Each row is a point on a tangle of strands that fork and nearly touch. The rows are in no order.
Two points are linked if the straight distance between their rows is under 110.
q872: [-10  -3   6 -38 -21   1   8 -25 -10  -5  23   6  -5  -4 -25 -16  -2 -30
  -7 -35 -23  10  20 -21   0  18 -17 -11  -5  -3   0 -17  20  13  -6 -10
  -3 -19  -6  -8 -17 -15 -22 -13  19  14  -8   3  -7  29  -4  46]
q220: [ 11   8  -4 -13  13  27  14  23 -26 -21   6  -9 -18   1  17  18 -22   4
 -33 -13  -6  -3  12  -2 -14  -8   0 -14  -3   8 -16 -11   6  -5 -12   4
 -18  -1  -3  -2 -11   1  -3 -14  -2 -10 -15 -40   1   9   4   7]
q342: [ 32   4  13 -10   0 -15   9  -2  12 -28  23  -8  16 -11 -22  17   3  11
  -2 -11 -29  -2  35  19   6  -9  11   0 -39  -1   9 -22  44 -12 -23   4
  -3 -21  18   8 -38   9   8   9  13  30   3  10  -6  28  -2  12]
q675: [  9 -17   8  -7  12 -10  11 -22  -6 -17  16  -1  22   2   1   8  -6   9
   0  21  -9 -33  -4  14   9 -21  12  -9  12  13   3 -11   3 -11  -1  -4
 -12  36   0  13  -1  10 -12   1 -12  11  30  20  18   4  14  -3]
q714: [  0  29 -20 -37 -33  17 -15 -11  -2 -28  -7  -8  27   1 -31 -29 -16   0
  18 -19  11  10  17   9 -12  18 -12  11  12  -4 -13 -18  12  -3 -21   0
 -22 -33  13 -34  -1  -9  -6  13  22  11  -2  -1 -10   3  20   5]
q321: [ -6 -49  -6 -13   6 -10  14  -7  -7   8  -1   3 -21   8  14   6  12  -1
 -19   2 -41 -17   4 -27   0 -11  -8  23   3  24   3   1 -13  17 -25 -11
   7  41  11   6 -32  18 -27 -29   1  -3  41   2  14  -7  12  -9]
q594: [ -4  -5 -40   8 -37  29  -2  15  -9  -9 -20 -13 -12  19   0  -1  -7  18
   3   2   6  45   5  -6 -18   6  -9  20   4  18 -17  14 -17   5 -32  -6
  -5 -18  16 -45 -25  12   6 -11   5 -19  20 -23 -20 -15   1  -9]
q671: [ -8  -9  16  24  -2 -19  -1 -13  -8  11  -9  25 -14 -10  -3  18  18 -20
  19   4  -5 -13 -20   8  16   9   2   1  -1 -37  -2   7 -13   1  16  -3
  18  -7 -19   9  -5 -16   7  21   5  18 -13  16  -7 -11 -43  13]
q870: [  7 -30  15 -17 -19 -18  14  -3 -27 -16  19 -13  32   8  14  -7  -1  -4
   4   7   1 -13 -20  12 -16 -33  24  -9  14  35 -32   8   6  -5  -1 -11
 -18  43 -11  10  13  15 -29 -18 -14   3  27   8  17   5   9  -7]
q871: [  3 -11  36  15  11 -23  -4 -20  17   3  -9  12  -7 -11  -5  21  24 -13
  13  21   0 -14 -22  27  37 -13  17   7 -20  -6   6  -8   0  -1   7   5
  20 -14  -5  32  -8  -4  20  38   6  28  -2  31 -22   8 -29 -12]
q468: [ -8  -2  -6 -48 -34   1   1  -4   2   0  17  -8  30   7 -17 -45  -1 -13
   2 -25 -13  16  23 -11 -17   7 -19   8  16   7 -26  -8   6   6 -16  -2
 -11 -28  -8 -27 -25  -7 -14  -9  36  18   2   4  -1   5  17  17]
q821: [  1  26   3  -8  30 -10 -11  -6   3 -14 -17  -3 -24 -33  20   7  18 -25
 -38  -8  -1 -10   1 -30  42  -6  -7  20 -28  12  27 -10  27  14  -2   7
  -4  -5   2   4  -5  28   3  -5  16  -1 -10  10  -8   7   5 -25]
q691: [ 11 -24  -7  39  10  -6   7  23 -11   1   3  12   2   2  17  22   2  20
  18  14 -20 -24  -8  29 -16 -12   6   1   5 -29 -13  25 -15 -11   9  18
  20  15  -9  17  -4  -3  12   3 -14   6   1 -20  22 -33 -18 -18]
q260: [ 11 -23  24   5  24 -14  14   0  22  13  20   5  17   1 -10  14  -8  17
  20  45  -7 -21   3  41  -1 -14  10 -30   6 -12   3 -12 -17 -30  18  13
  16   0 -12  31  -2 -27   7  17 -22  19 -10  16  -1   2 -18  16]
q965: [ 10  24  -9  -4   7  10  11 -29 -12 -17   0  -1 -20 -17 -32  16 -10  -3
 -20 -10  27  12  -4  -3  14 -10  11 -24  -6   9  21 -13  24  -6   6 -18
 -18   9  14 -16  15  18 -17  -2 -13  -5   4  -2 -27   3 -15  23]
q107: [ -4   7   3 -15 -11  24   7   3 -36  -3  -4  -4  -2   1  16  -2 -14 -16
  -7 -20   7  -7 -12 -15 -13  -3  -3 -21   8  -2 -34  -8   2   1   1   1
 -17  -1 -22   9  24 -13 -13 -19 -10 -11 -20 -30   9  18  10   0]
q500: [  1   8  31  17  15   8 -24   6  22 -13 -17 -21 -44  29  -1  19   1   2
 -11  11  25  18 -16  11   8 -12  30   0  -6  24  13   5 -21  19   5 -24
  -2   0  -8  -8  13  22   2  25  -7  24   4  -3 -25   6 -16 -28]
q836: [ -1  -8  18  10 -10   5 -15  18  -1 -10   1  -1  -2  31  15 -18   5   0
   4 -23 -22 -37  13  -4 -12  17  -2   1   0  -9  -9  -3 -22  27  15   1
 -12  15 -27  17  13 -17 -18  -4  -9  11  -3 -18  37  12  18 -28]
q686: [ 31 -14  -2  32 -19  -3  24  -1 -27 -24  32  12  13  -7 -12  10 -11  14
   5  -7 -16   4  -1  29 -23 -12  20 -34  -8 -17  -8  -7  22 -17  12  -9
  -8   2  13   4 -11  13 -17 -10 -23  13   2 -29   4  -3 -32  17]
q692: [ -1 -11  10  14 -18  12  14 -51  -1  32  10  -1   3   7 -14  -4 -13  -7
  28   3  -4  10  -6 -26 -21  10  19 -47   1   5   3 -12 -15 -10  18  -9
  -5  20  10   6  19  -3 -19 -16 -26 -10  18  13   1   8   4  22]
q394: [ -1   5  20  15   0 -29 -11   4  20 -10  25  12  31  -9 -17 -31  27  -7
  13 -18 -31 -17  10  20   7  22  -4  -4 -12 -31  11  -5  23   9  17  12
   9 -10  -2  16  -1 -17   0   7  11  24 -21  14  10   7  -9   8]
q968: [-13 -39 -11  15 -16  -1  -1  -6   4  19 -26   9 -21  26   3  -1  20  14
   8  10 -24  -3  -2 -21  -5  14 -17  36  -3  10  -2  14 -31  15 -23 -11
   8  24   8 -14 -11  -6 -10  -6  -4 -13  39   2   6  -7   5 -19]
q298: [ -9 -12 -11   7 -29 -12  -3 -33 -14 -10   7   0  -4  -1 -12 -11  12 -16
   7 -18   9  16 -21 -10   1   7   8  -5  11  19  10  26   1  11   9 -24
 -11  39   7 -26  26  25 -31 -23 -17 -13  28  15   2 -19   1   9]
q548: [ -5  17  -6 -17  48 -17   2 -14  31   4  35   5  28 -20 -18 -23  -9  17
 -22  10   0 -14  21  23  14   2  -6 -13  13   4  35 -20   7 -19  15   4
   1   7  10   8   2 -10  12   4   9   0  -8  26  12  -1  13  24]
q222: [  2  -3 -15 -28 -30   3   9  10 -27 -15 -36   7   3 -20   9  26  14   2
  17  13  27   1  -6  11  29 -11 -18  45  -8  -4 -16   5  20   0 -32  16
   3 -18  -6  -5  -8   4  21  10   5 -17   7  21 -19   0  -9 -12]
q644: [  4  16  17 -35  19  -5  -6   6 -15 -24  -9  -7 -18  -7  19   9   4 -24
 -30 -33   6 -27   9 -26  32 -14  -2  11 -19  17   9 -12  19  25 -13  -5
 -16   3 -15  13  -4  15  -9  -8  12   8  -8  -2   1  25  30 -15]
q198: [ 18  -9 -25 -11 -38  -9  21   5 -41  -3  20   0  12 -15  18 -16  15 -16
   9 -30  -9  26   5 -17 -14  -2 -13   3 -15 -11 -24   5  37 -17 -11  13
  11 -20  16  -7 -10  15 -12 -30   8 -22  -6 -17   4   9 -14  24]
q785: [ -3  15   5  -4  10  14 -22  30  25 -13 -21 -27 -16  23   6  10  -5  12
 -11   8  33  33 -12   4   6  -5  17  17  -1  32   0  18 -15  17  -7 -17
  -5   3  -1 -20  16  12  20  11  -2  -2  -9 -12 -26 -15  11 -26]
q494: [  9  -5  -6   5  43  -8   6  16   4  17   0   4 -22 -16  33  26  17   3
 -19   6 -21 -17   8  -1  20   4 -13  14 -27  -8   9 -10   6  -5   6  26
  21   9  -5  51 -16 -13  11  -7   5 -14 -21 -16  13  11  -8 -12]
q608: [-27 -28  -3  19 -17   1 -11  20  10  26 -28  18 -22  36 -10  14   6  10
  19  14  -1   2   1  -2  -4  19 -12  42   5  -7  -1  26 -45  14 -15 -16
  13  -6 -11 -13  -6 -21  16  24   8  -2  23  -1 -10   0 -10 -14]
q57: [ -6  20 -22 -26  42  14 -14 -12  38   0  15 -11   6   0  -9 -15 -26  28
 -25  12  -2  -9  27   3   4  13 -21  -3  20  18  39 -14 -14  -7   0   3
  -2  12  19 -14  -8   2  -2   9   9 -11   7  12  13 -10  24  10]
q909: [ 18  13 -10  34 -18   1  -4  -2 -12 -38  23   1  28  -1 -21 -22 -16  20
  17 -14 -15   7  21  25 -35  14  16 -25  -7 -19  -5   0  20  -5   7  -6
 -22  -7  16 -17   0  -1  -8   1 -12   9 -16 -39  11  -2  -5   3]
q549: [-23   4  -3  -5  -4   3   6   3   4  32   6  -6 -20 -19  14 -45   6 -28
 -29  -2 -30  18 -11 -34 -31  -7 -14 -12  19   2  -5  -1  -8  -8   7  11
  20 -30   1 -14  -2  10 -10 -28  11   4  -9   2  10 -19 -11   9]
q188: [ 11  24  11 -33  20  11  -6  22  -3 -18  -3 -29  -5  15   9   5 -18  -7
 -36 -34  10   1  14 -25   7  -8   8  -2 -21  28  -7 -22  12  20 -10  -4
 -23  -3  -3   1   4  15  -6 -16  10   0 -15 -31  -8  21  33 -13]
q791: [ -2 -36  -7  -5 -13   1   9  -9  -1   3  30  22  16  22 -17  16  17  23
  28 -10  -5  16   5  21  15  27  -2   5 -13 -10  -6  12  -5   5   2 -20
   5  35   2   5 -18 -34   2   6   7 -11  15  -3 -11  11 -12  36]
q485: [ 27  18  -6  12 -26   4   7  -6  -5 -25   2 -15  -2 -16 -24   4   0  -1
  -5 -15 -16  20  27  -5 -17  -9  14  -5 -31  -7  10 -19  45  -6 -24   2
  -7 -37  25 -19 -28  32 -10   7   3  13  -1 -17 -19  11 -20  13]
q480: [ -3 -18  -4  -7  12  10  23  22 -36  15 -12  20 -18 -24  33  11  -5  -8
 -17  24   1  -5 -27  -1  -4 -23 -20  -8  31 -12 -23  20 -10  -8   1  16
  22   2 -25   9 -12  -7  -4  -9  -8 -15  -1  -5   7 -17 -18  17]
q165: [ -6   8 -26  19 -25  28  -1  19 -11  19 -12  -5  -8  19   9  11 -13   6
  24 -20  21  53  -6 -10 -22  10  -3   9  -6  -4 -26  18 -12   1 -10  -4
  -4 -18   9 -24  -3  -2  23 -13  12 -23  -8 -34 -23   3  -3   3]
q47: [-23   7 -10 -21   8  -9   7   0   7  18 -12  -3  -7 -35   8  -4  13 -10
 -22  27  18  28 -27  -5  21 -18 -16  15  12  19   3  11  11 -12  -5   0
  17  -5   7 -15  -4  14  14  -4  17 -15   6  29 -23 -21  -9   3]
q311: [-13   6  -8 -30  18  17  -9  31  17  19 -16 -12  -8   8  27 -18 -16  10
 -23   8  14   4   8 -16  -6   3 -33  15  29  35   7   6 -19  19 -11  14
  -1   3  -4   4   4 -13  -8  -6   7 -21   3  -8   6 -12  35 -20]
q310: [ 23   4  -1 -12 -14 -18  18  21 -31 -19  16  -2  24 -24  17  -2  25  -2
   0 -11  -5   6   3  20   5 -10  -6  11 -26 -15 -25  10  43 -10   0  22
  14 -20  -1  11  -8   5  16  -2  10   1 -21 -10  -5  16 -26   2]
q195: [-11  39 -20   7  41 -22 -10  -8  15  22   7  10  25 -22  -3  -7  -3   7
  -6  -1  36  -5   3   8  21  16  -6 -20   7  -4  23  -4  21 -14  30  10
   3  24  12   2  28 -12  24   2   5 -29 -18  21  12 -18  20   2]
q781: [-10  13  10  27 -10   8 -12 -12   7   8 -31  -9   7  15 -16  24 -18 -10
  42  17  20  -6   7 -12 -15  15  15 -10   4 -24   2   4 -13 -13   3   2
  -2 -25 -14   5  14 -12  21  35  -6   9 -16  -4 -13  12  -3  -7]
q7: [ 27 -22   5   7 -33  -9  26  11 -37 -19  15 -15  10  -3  19   3  -7  -6
  -2  -9 -20  -1  -7  -3 -35 -34  23 -17 -10  12 -38  -3  21 -15  -6  -5
 -13   4   0   3   0  29 -23 -24 -19   6  10 -24  17   1 -17 -10]
q491: [  9  20   0   6 -25  16   7  12  -1 -14  -2 -16  -4  -7 -15 -24 -12  -8
 -19  -9  -8  23  11  -6 -40 -16   7 -22  -1  -6 -16 -11  16  -9  -8   4
 -10 -56   9 -33 -18  19  -8  -3   4  25  -6 -22 -15   1 -20   6]
q390: [ -6  19  -3 -21  41  29 -11  -3  24  20 -17 -12 -33   5  10   8 -21  17
 -29  17  14  -8  16 -23   6   3 -16  -2  20  22  30 -16 -24   6  -7   9
   0   9  15   1  -3  -2  -4   9 -10 -20   1   5   1  -3  23   2]
q403: [-11 -10   1  13 -29   2   8   7  -5  37   0  -7  20  25   5   8  -9 -11
  32  13  35  43 -26 -10 -26   6  20  -4  10   1 -21  27 -20  -7   4 -17
   4   9   3  -3  23 -13  21  -2   7 -19  -2 -12 -17  10 -13  10]
q45: [  0 -25  -2  -1  16   6  13 -11  12   3  26  17 -16   4 -24  14   7  10
  -2  10 -33  17  12  16   9  13  -7   0   2  -6  19  -5  -6   0   4 -12
  10   1   9  -5 -33 -11  -2   3   7  17   6   4 -15   0 -34  35]
q748: [ 12  -8  24 -11   3 -15  19 -21   2  19   8  14  23  -7 -14  -3  -8  -5
  18  23   8  -6  -3  18   8  -1  -2 -32   1 -26  -3 -19  11 -33  23   6
  12 -18 -17  26   4 -32   5   6 -13   7 -19  13   1  21 -18  46]
q605: [ -1   0   9  16 -21  15   4   2  -9   6  -8   2 -35 -10  -8 -17  -9 -20
 -24  15 -24   8 -12  -9 -32 -25   5 -14  15 -17 -11   0 -16  -8  -4  12
   4 -51  -7 -29 -13  17  -9  -6  -5  29   1  -6   3 -14 -32   8]
q904: [  4  -3   0  39  20 -20 -23  33  22   8 -12 -16  -5   3  29   3  14  10
   6   2 -12 -12  -2  10 -11   1  10  15 -17  -5  -1  20 -17   3  13  15
  15   1  -1  26  18   4  15   6  -8  -3  -8 -18  13 -22  -3 -43]
q87: [-12 -32  -9  25 -18   7   7   4 -30   3  12  37 -21  23  -7  23  19  -5
  19 -31  -1  15 -24   7  16  13  -2  17 -15 -21  -9  31 -14  20   6 -28
  -5  31   3   1 -19 -11  -1  -3   4 -14  18 -18  -6  -3 -24  18]
q404: [ -3 -10  -1  10  22   1 -14 -17  24   1  13   7 -39   3 -16  -3   1   0
 -26 -11 -45  -6  25 -13  -2  17 -13   8   3  -8  36 -13 -17   8   0  -5
   9 -11  23 -10 -28   4 -16  -6   9  21   3   5  11  -7 -13  13]
q473: [  6 -14   2   1  38   0   8  23 -26  14 -13  19 -31 -15  36  31  -1   0
 -19  17   6 -27 -10  -5  21 -12 -11   4   8  -6  -6  16  -4  16   1  16
   8  25 -27  33  -9 -19   1   6 -10 -15  -8 -15   4  -6  -7  -3]
q734: [ -3  30  -1  -2  -4   8 -17  25  -3   6   1 -13  11  -1  18 -24   3 -16
  -2 -34  21  21 -11 -11  -7  19  -2  -6  -1  -5 -21  10   9  16  23  10
  -7 -10 -13   2  36 -15  10 -16   6 -12 -37 -29   5   4  18 -18]
q250: [-12  -5  18  27  -3 -35  -7  -4   9  13  13  23  21 -17  -4 -21  28 -23
  19 -18  -5   2 -16  11   4  28   0 -16  -5 -34   3  12   6  10  34  -5
  17   1  -7  11  14 -21  -3   2   5   5 -20  12   6 -10 -24  23]
q37: [-19   2   1   5  14  -2  10   4 -18  26  -2  18 -17 -34  32 -19  -1 -28
 -24  -2  -9   4 -21 -25 -17  -6 -20 -20  31 -18 -16  12 -10  -6  18  16
  23 -13 -22   6   6  -4 -17 -21   1 -17 -16   3  18 -26 -13  15]
q178: [-10   5 -12 -19 -13  13  -5 -18  13   6 -28   3  24   7  -1  -9   1  10
  15  12   6 -19   7  -6  10   5 -16  23  17   8   1  -8  -7  -2 -24   5
  -4  -5  -6  -5   1  -4   8   7   2  -7  25  34   8   4  35 -18]
q475: [ -3  13  11 -21   7  -9  26 -19   1  15  22   1  26 -21 -19 -20 -17   2
 -10  26  34   6 -16  15  -4 -30  14 -39  17   7  -5 -14  15 -31  18  -6
  -1  -3  -7   9  22  -8  -1  -1  -8   0  -6  17 -12   6 -14  36]
q436: [ 23  -3  -6 -16   8  -5  25 -20  -3 -11  27   0  36   8  -9  18  -9  28
   2  18  13 -13  14  24  25 -19  20   1 -16  21  -6 -30  19 -32  -9   6
 -17  23  12  27  -5 -13  20  -1 -10 -14   6  10   3  28  27   9]
q532: [  4 -29   5  11   7 -12  12  15  10  14  12   5  22  -1  12 -17  -3  16
  22  31 -19 -17   1  29 -23  -4   1 -14  20 -19 -12   9 -27 -22  11  13
  22   7 -14  17  -1 -21   5   1 -14   7  -3   5  19 -20 -22   8]
q148: [-14   1   0  -7  15  -3 -19 -16   3  -4 -22  24   1  -8   0  16   1  -4
  -3   2  13 -37   1  -7  38  17 -21  13  26  -6  16  -3  -5  25  -5  -2
  -4  25 -16   5   5 -12 -10  20 -10  -6  11  36  17  -2  18   3]
q639: [  9  30 -14   4 -11  15 -19 -19   0 -34   2  -6  11  10 -27 -27 -19  11
  18 -19 -10  -5  32  -4 -16  36  -7 -11   3 -17  11 -12   5   7  -4  -5
 -22  -7  19 -28   7   3 -12   3  -1   8 -14 -18  14   2  28   0]
q617: [  2  -6  -3 -14  34  -6  -2   6  15  -3   1  11   3 -14   3  25  15  19
  -9  16  -9 -32  25  21  42   1 -15  31 -13  -3  20 -15  14  -1 -12  20
  11   1  -6  30 -20 -14  28  19   8   6  -4  17   4  19   7 -19]
q253: [  2 -12   9  -7  12 -11  -4   5  17 -12  19  19   9   0 -13   3  18   8
  12 -13 -35 -34  28  24  22  19 -16  26 -19 -18  15 -14   5  15  -1  13
  10   0   0  25 -25 -26   9  11  17  22  -9  21  20  23   1  -2]
q743: [ -8   9  12 -30 -14   4  19 -20 -18  20 -10 -13  17 -23  12 -15 -13 -20
 -10  25  37  -1 -30 -14  -6 -31   9 -22  20  24 -16 -14   8 -28   3   7
  -4  -3 -10   5  23   8  -9  -8 -14 -14  13  22   1  -1  13  13]
q627: [ 27   3   4  -3  14 -21  11 -17   1 -30  37   0  26  -3 -23  20   7  17
  -2  -7   6  -8  15  30  32 -13  19  -3 -34   9  16 -24  46 -13  -1  -4
 -16  12  21  16  -7   7   7   2   3   4  -1   6 -12  26   3  12]
q889: [  4  16  -6  -6  22 -12  23 -10 -32 -15  12  14 -25 -43  -8  16   9 -14
 -42   2  21   5 -29  -2  22 -32  -3 -21   0   1  11   5  34  -9  22  -3
   2   9 -12  -1  12  19 -12  -1  -3  -7  -8   9 -32 -16 -33  29]
q732: [ -9 -15  -7 -37 -18  13   5  12  -7 -18 -26   8   8   4 -12  14   4  16
   8  15  12  -9   9  22  28  -8 -24  46  10   8  -8   1  -2  16 -35   6
  -4  -9 -14 -11 -17 -13  19  15  13  13  17  24 -17  14  -1  -6]
q116: [  7  23   0  41  16   6 -29   2   2 -32  -7   7 -41   4 -14   6  -8   5
  -5  -9   2 -10  -2  21   3   5   7  -4   8 -24  32  18 -12  19  13 -15
  -9   5  -3 -33  14  24 -10  18 -10  24 -10 -12   8 -28 -19  -6]
q777: [ -5   2  15  20  19 -26  -5 -16  25  17  -8   0  16 -14  13  17  13   0
   7  34  14 -17 -29  15  27 -23  21  10  -6   3   8  -1   5 -22   6   3
  19   2  -1  23  16   9  29  16  -3   1  13  38 -10  -7   6 -25]
q813: [  6 -25   9  12   4  -5   6   7 -12  -2  27  -2  -3  19  21  -7   6  -9
  -3 -38 -39 -26   8 -16 -21   7   6 -20 -11  -1 -11  -6  -8   7  13  -9
  -6  31  -4  23   0  -2 -27 -32  -7  -3   4 -28  36  13  15  -7]
q243: [ -8 -11  16 -14 -41  -7 -10  -8   4 -12   2 -16   1   6  -9 -24  17 -17
  -5  -1   0  15 -22 -12   4  -9  15  16   8  28  -9  11  -3  18  -4 -20
 -17   0  -3 -28   7  20 -21 -10   5  20  25  23  -6   3   2 -12]
q238: [-11  -1   5 -36 -40 -10  -4  -4   8 -30  11  -7  27  -1  -2 -20  22 -15
  -4 -16  25  24 -19  10  26 -14  17  41   1  42   4  19  18  14 -10 -28
 -20  -5   0 -19   9  16   0  -8  21   7  12  31 -16   0  19  -5]
q972: [-22 -18  21  13 -21   1   0 -14  21  45  16   0  27  29  -7 -17   0 -10
  38   2   8  31 -15 -21 -21  20  17 -23  -5   0  -8   8 -30   8  20 -18
  12  19   0  13  15 -30   4   3  -1 -10  10   8  -7  10   2  23]
q911: [ -6  30  -1  -9  34 -13   5   4  -2   4  -7  -9  -9 -48  13  -2   8 -19
 -47   9  15   4 -21 -15  15 -30  -9  -8  -4  11  15   1  31  -7   9  16
   5 -11   2  -2   8  23   6  -8   4 -10  -8  12 -13 -13   1  -7]
q764: [ -2   5 -13 -15 -11  21 -12  37  -6 -41 -20 -27 -14  13  10   2  -9  16
 -30   9  19  26  -1   9  -1  -9  -2  22  14  25  -4  11  -8  13 -31  -8
 -12  -6  -1 -45 -18  20  -2   0   1   3   6 -15 -15 -17   2 -19]
q676: [ 26  -3  -9 -34 -27   7  24  13 -43 -12 -10  -9  21 -19  18  16   0   3
  15   8  25 -13  -3   9   4 -23  -5  10 -15  -9 -30 -16  29 -31 -16  26
   5 -19  -1  19  -1   2   8   3  -5 -22  -2  -5   1  19  -4   2]
q79: [  1 -10  -4 -10  -1   1  -9  36   5 -13 -12  -9  24  24  22 -22  -5  20
  -5   7  -3 -18   6  -6 -23  -1 -11  19  13  25 -16  13 -12  21  -9   3
  -9  16 -11   3  14  -3  -6 -10  -2  -6   5 -16  26  -6  41 -46]
q571: [  1 -22  16  15  -2   1   7 -30   3  12  31  -8  14  24   5 -15  -1  -2
  11 -14 -30  -2  -3 -18 -25  11  17 -37  -6  15   2 -12 -14   1  16 -10
  -7  39  11  17  16  -2 -30 -31 -19  -7  22  -4  22  19  20  -1]
q848: [-23   1 -19 -19 -16  -8   4  17   8  29 -41  -1  -1 -15   9  14  20   0
   8  28  25  32 -15  -9  14  -3 -24  43  -2   7 -10  20   9 -10 -21   6
  19 -25   3  -7 -10   2  31   8  26 -18   4  21 -28  -9  -7 -13]
q50: [ -5  36 -25   6  20 -10  -5  -9  16  38   6 -10  28  -8 -17 -11 -14   7
   9  -1  40  42   3   0   4  11   7 -20  -7   5  21   6  15 -19  17   6
   6   8  39 -19  24   1  30  -4   9 -25 -14   7 -25 -12  16  10]
q233: [  1  13 -18  13  -2  31 -11  19   7  12 -29 -11 -33   7  12  -4 -10   5
  -4   0 -23 -10  26 -17 -25   9 -17   9   7 -12  -7  -7 -18  -1 -16  26
   3 -38  -5  -8 -14   0   1   0  -2  -2  -7 -27  12  -6   5 -23]
q136: [ -7  26  10  10   1  14 -36  20  26  11 -10  -9  -5  25   5 -27 -20  -4
  11 -14  20  14   3 -15 -22  23   7  -7  18  -2   5  14 -31  24  23   0
  -7  -6  -4  -9  44  -4   8   5  -1   2 -33 -15   8 -19  27 -30]
q874: [-22 -17  -5  31   6  20 -12   9  15  19 -11  18 -30  50  -9  29 -24   9
  26  -2  13   3   6 -13 -12  25  -4  19   6 -14  22  21 -58  20  -3 -25
  -2   9   0  -5  -1 -14  12  22   3  -5   5 -18  -6   4  -8   2]
q288: [  2 -31  -7  39  11   0   6  25 -20  -2  16  36 -16  21  -1  32   3   6
  19 -18 -16 -13 -28  30   0  -1   7   0 -11 -30 -10  26 -36  14  19  -6
  -2  25 -10  16 -27  -3  -3   0  -7  -1   5 -29  14 -12 -26   3]
q994: [  3  11 -20   1   0  -4   2 -29  -9 -16  11  -7   9  -2 -25  -3 -15  13
   2  -4  27  27 -10  11   6   4  15 -11   2  20  14   9   5  -7   7 -29
 -19  37  21 -28  25  19 -11   1 -16 -17  14  -1 -14 -17   7  18]
q99: [  6 -22   3  -9  20  -6   5  -6  19  10  -5 -11 -34   3   8   5   5  -1
 -27  -7 -51 -14  22 -36  -8  -8  -7   6 -11  19   5 -21 -10   2 -20  -5
  14   3  16   6 -37  18 -17 -20  10  14  17   4  16  -2   9  -2]
q647: [ -1  27  15  12   0  34 -20   0  27  16 -19 -11  -9  33 -10   2 -37  -1
  27   1  16   3  16 -19 -26  23  19 -26   2  -6   4  -6 -38   3  14   0
  -3 -20  -7   3  32 -12  11  23 -11  11 -28 -11  -2   6  23 -19]
q488: [ -4  10  12  23  11 -19 -18   1  35  27 -17  -6  20  -3  28  -1  32   1
   8  17   7  -8 -18  -5  14  -5  11  22 -19  12   1   3   2   2   4  12
  17  -1   9  28  26   8  29  -4  -4 -13   5  21   5   0  23 -50]
q521: [  6   9  26  39   3 -21 -27 -16  18 -25 -10  -7 -24  12 -19  -6  21  -6
   2   7  -6  -6 -17  16  10  -1  27  -5  -5  -3  27   6  -6  16   9 -14
   0   4   6 -11  17  29 -14  19  -7  35   6  17  -6 -11 -14 -26]
q279: [ -7  12 -11  13  22   1 -23   6  -8 -17 -22  17 -23  -9  -3  14  -8   7
   5   1   8 -37  11   8  12  19 -14   8  25 -26  19   7  -9  14   2   5
  -4  18 -12 -10   3  -6  -1  27  -8   2  -8   3  17 -24   0  -6]
q190: [  1  13  11  -8 -24   7   1 -17  12  16 -13  -4  18   1 -16   5  -4  -1
  40  13  16   6   4  -2   3  11   4  -8  -6 -22 -11 -14  13 -17  -6  11
   3 -34  -5  14   2 -19  19  22   0  -5  -8  15 -16  22   1  19]
q992: [  5  23 -26  16 -12  26 -16 -18   5   3 -24  -6  -9   3 -10  -8 -11   2
  18 -11 -23 -20  30 -22 -19  33 -15  -8   0 -25  14 -15  -2 -10  -1  18
  -3 -22  11 -20  -4   0  -7   2 -11  -5  -6  -9  18  -5  20 -15]

A fork is a point with three links. Follow the links from the first point to the second and name the forks in between, in order.
q288 / q198 | q691 > q748 > q911 > q222
q298 / q904 | q911 > q748 > q691
q500 / q107 | q222 > q911
q871 / q136 | q691 > q748
q279 / q904 | q222 > q911 > q748 > q691
q485 / q748 | q691
q644 / q594 | q911 > q222
q743 / q404 | q748 > q691

A fork is a point with three links, a tip a point with one. Leave the first point through the second and follow the links. Name the first fork or tip that comes.
q57 / q390 | q222
q500 / q785 | q50
q394 / q253 | q639
q821 / q644 | q748
q647 / q136 | q911
q480 / q473 | q691
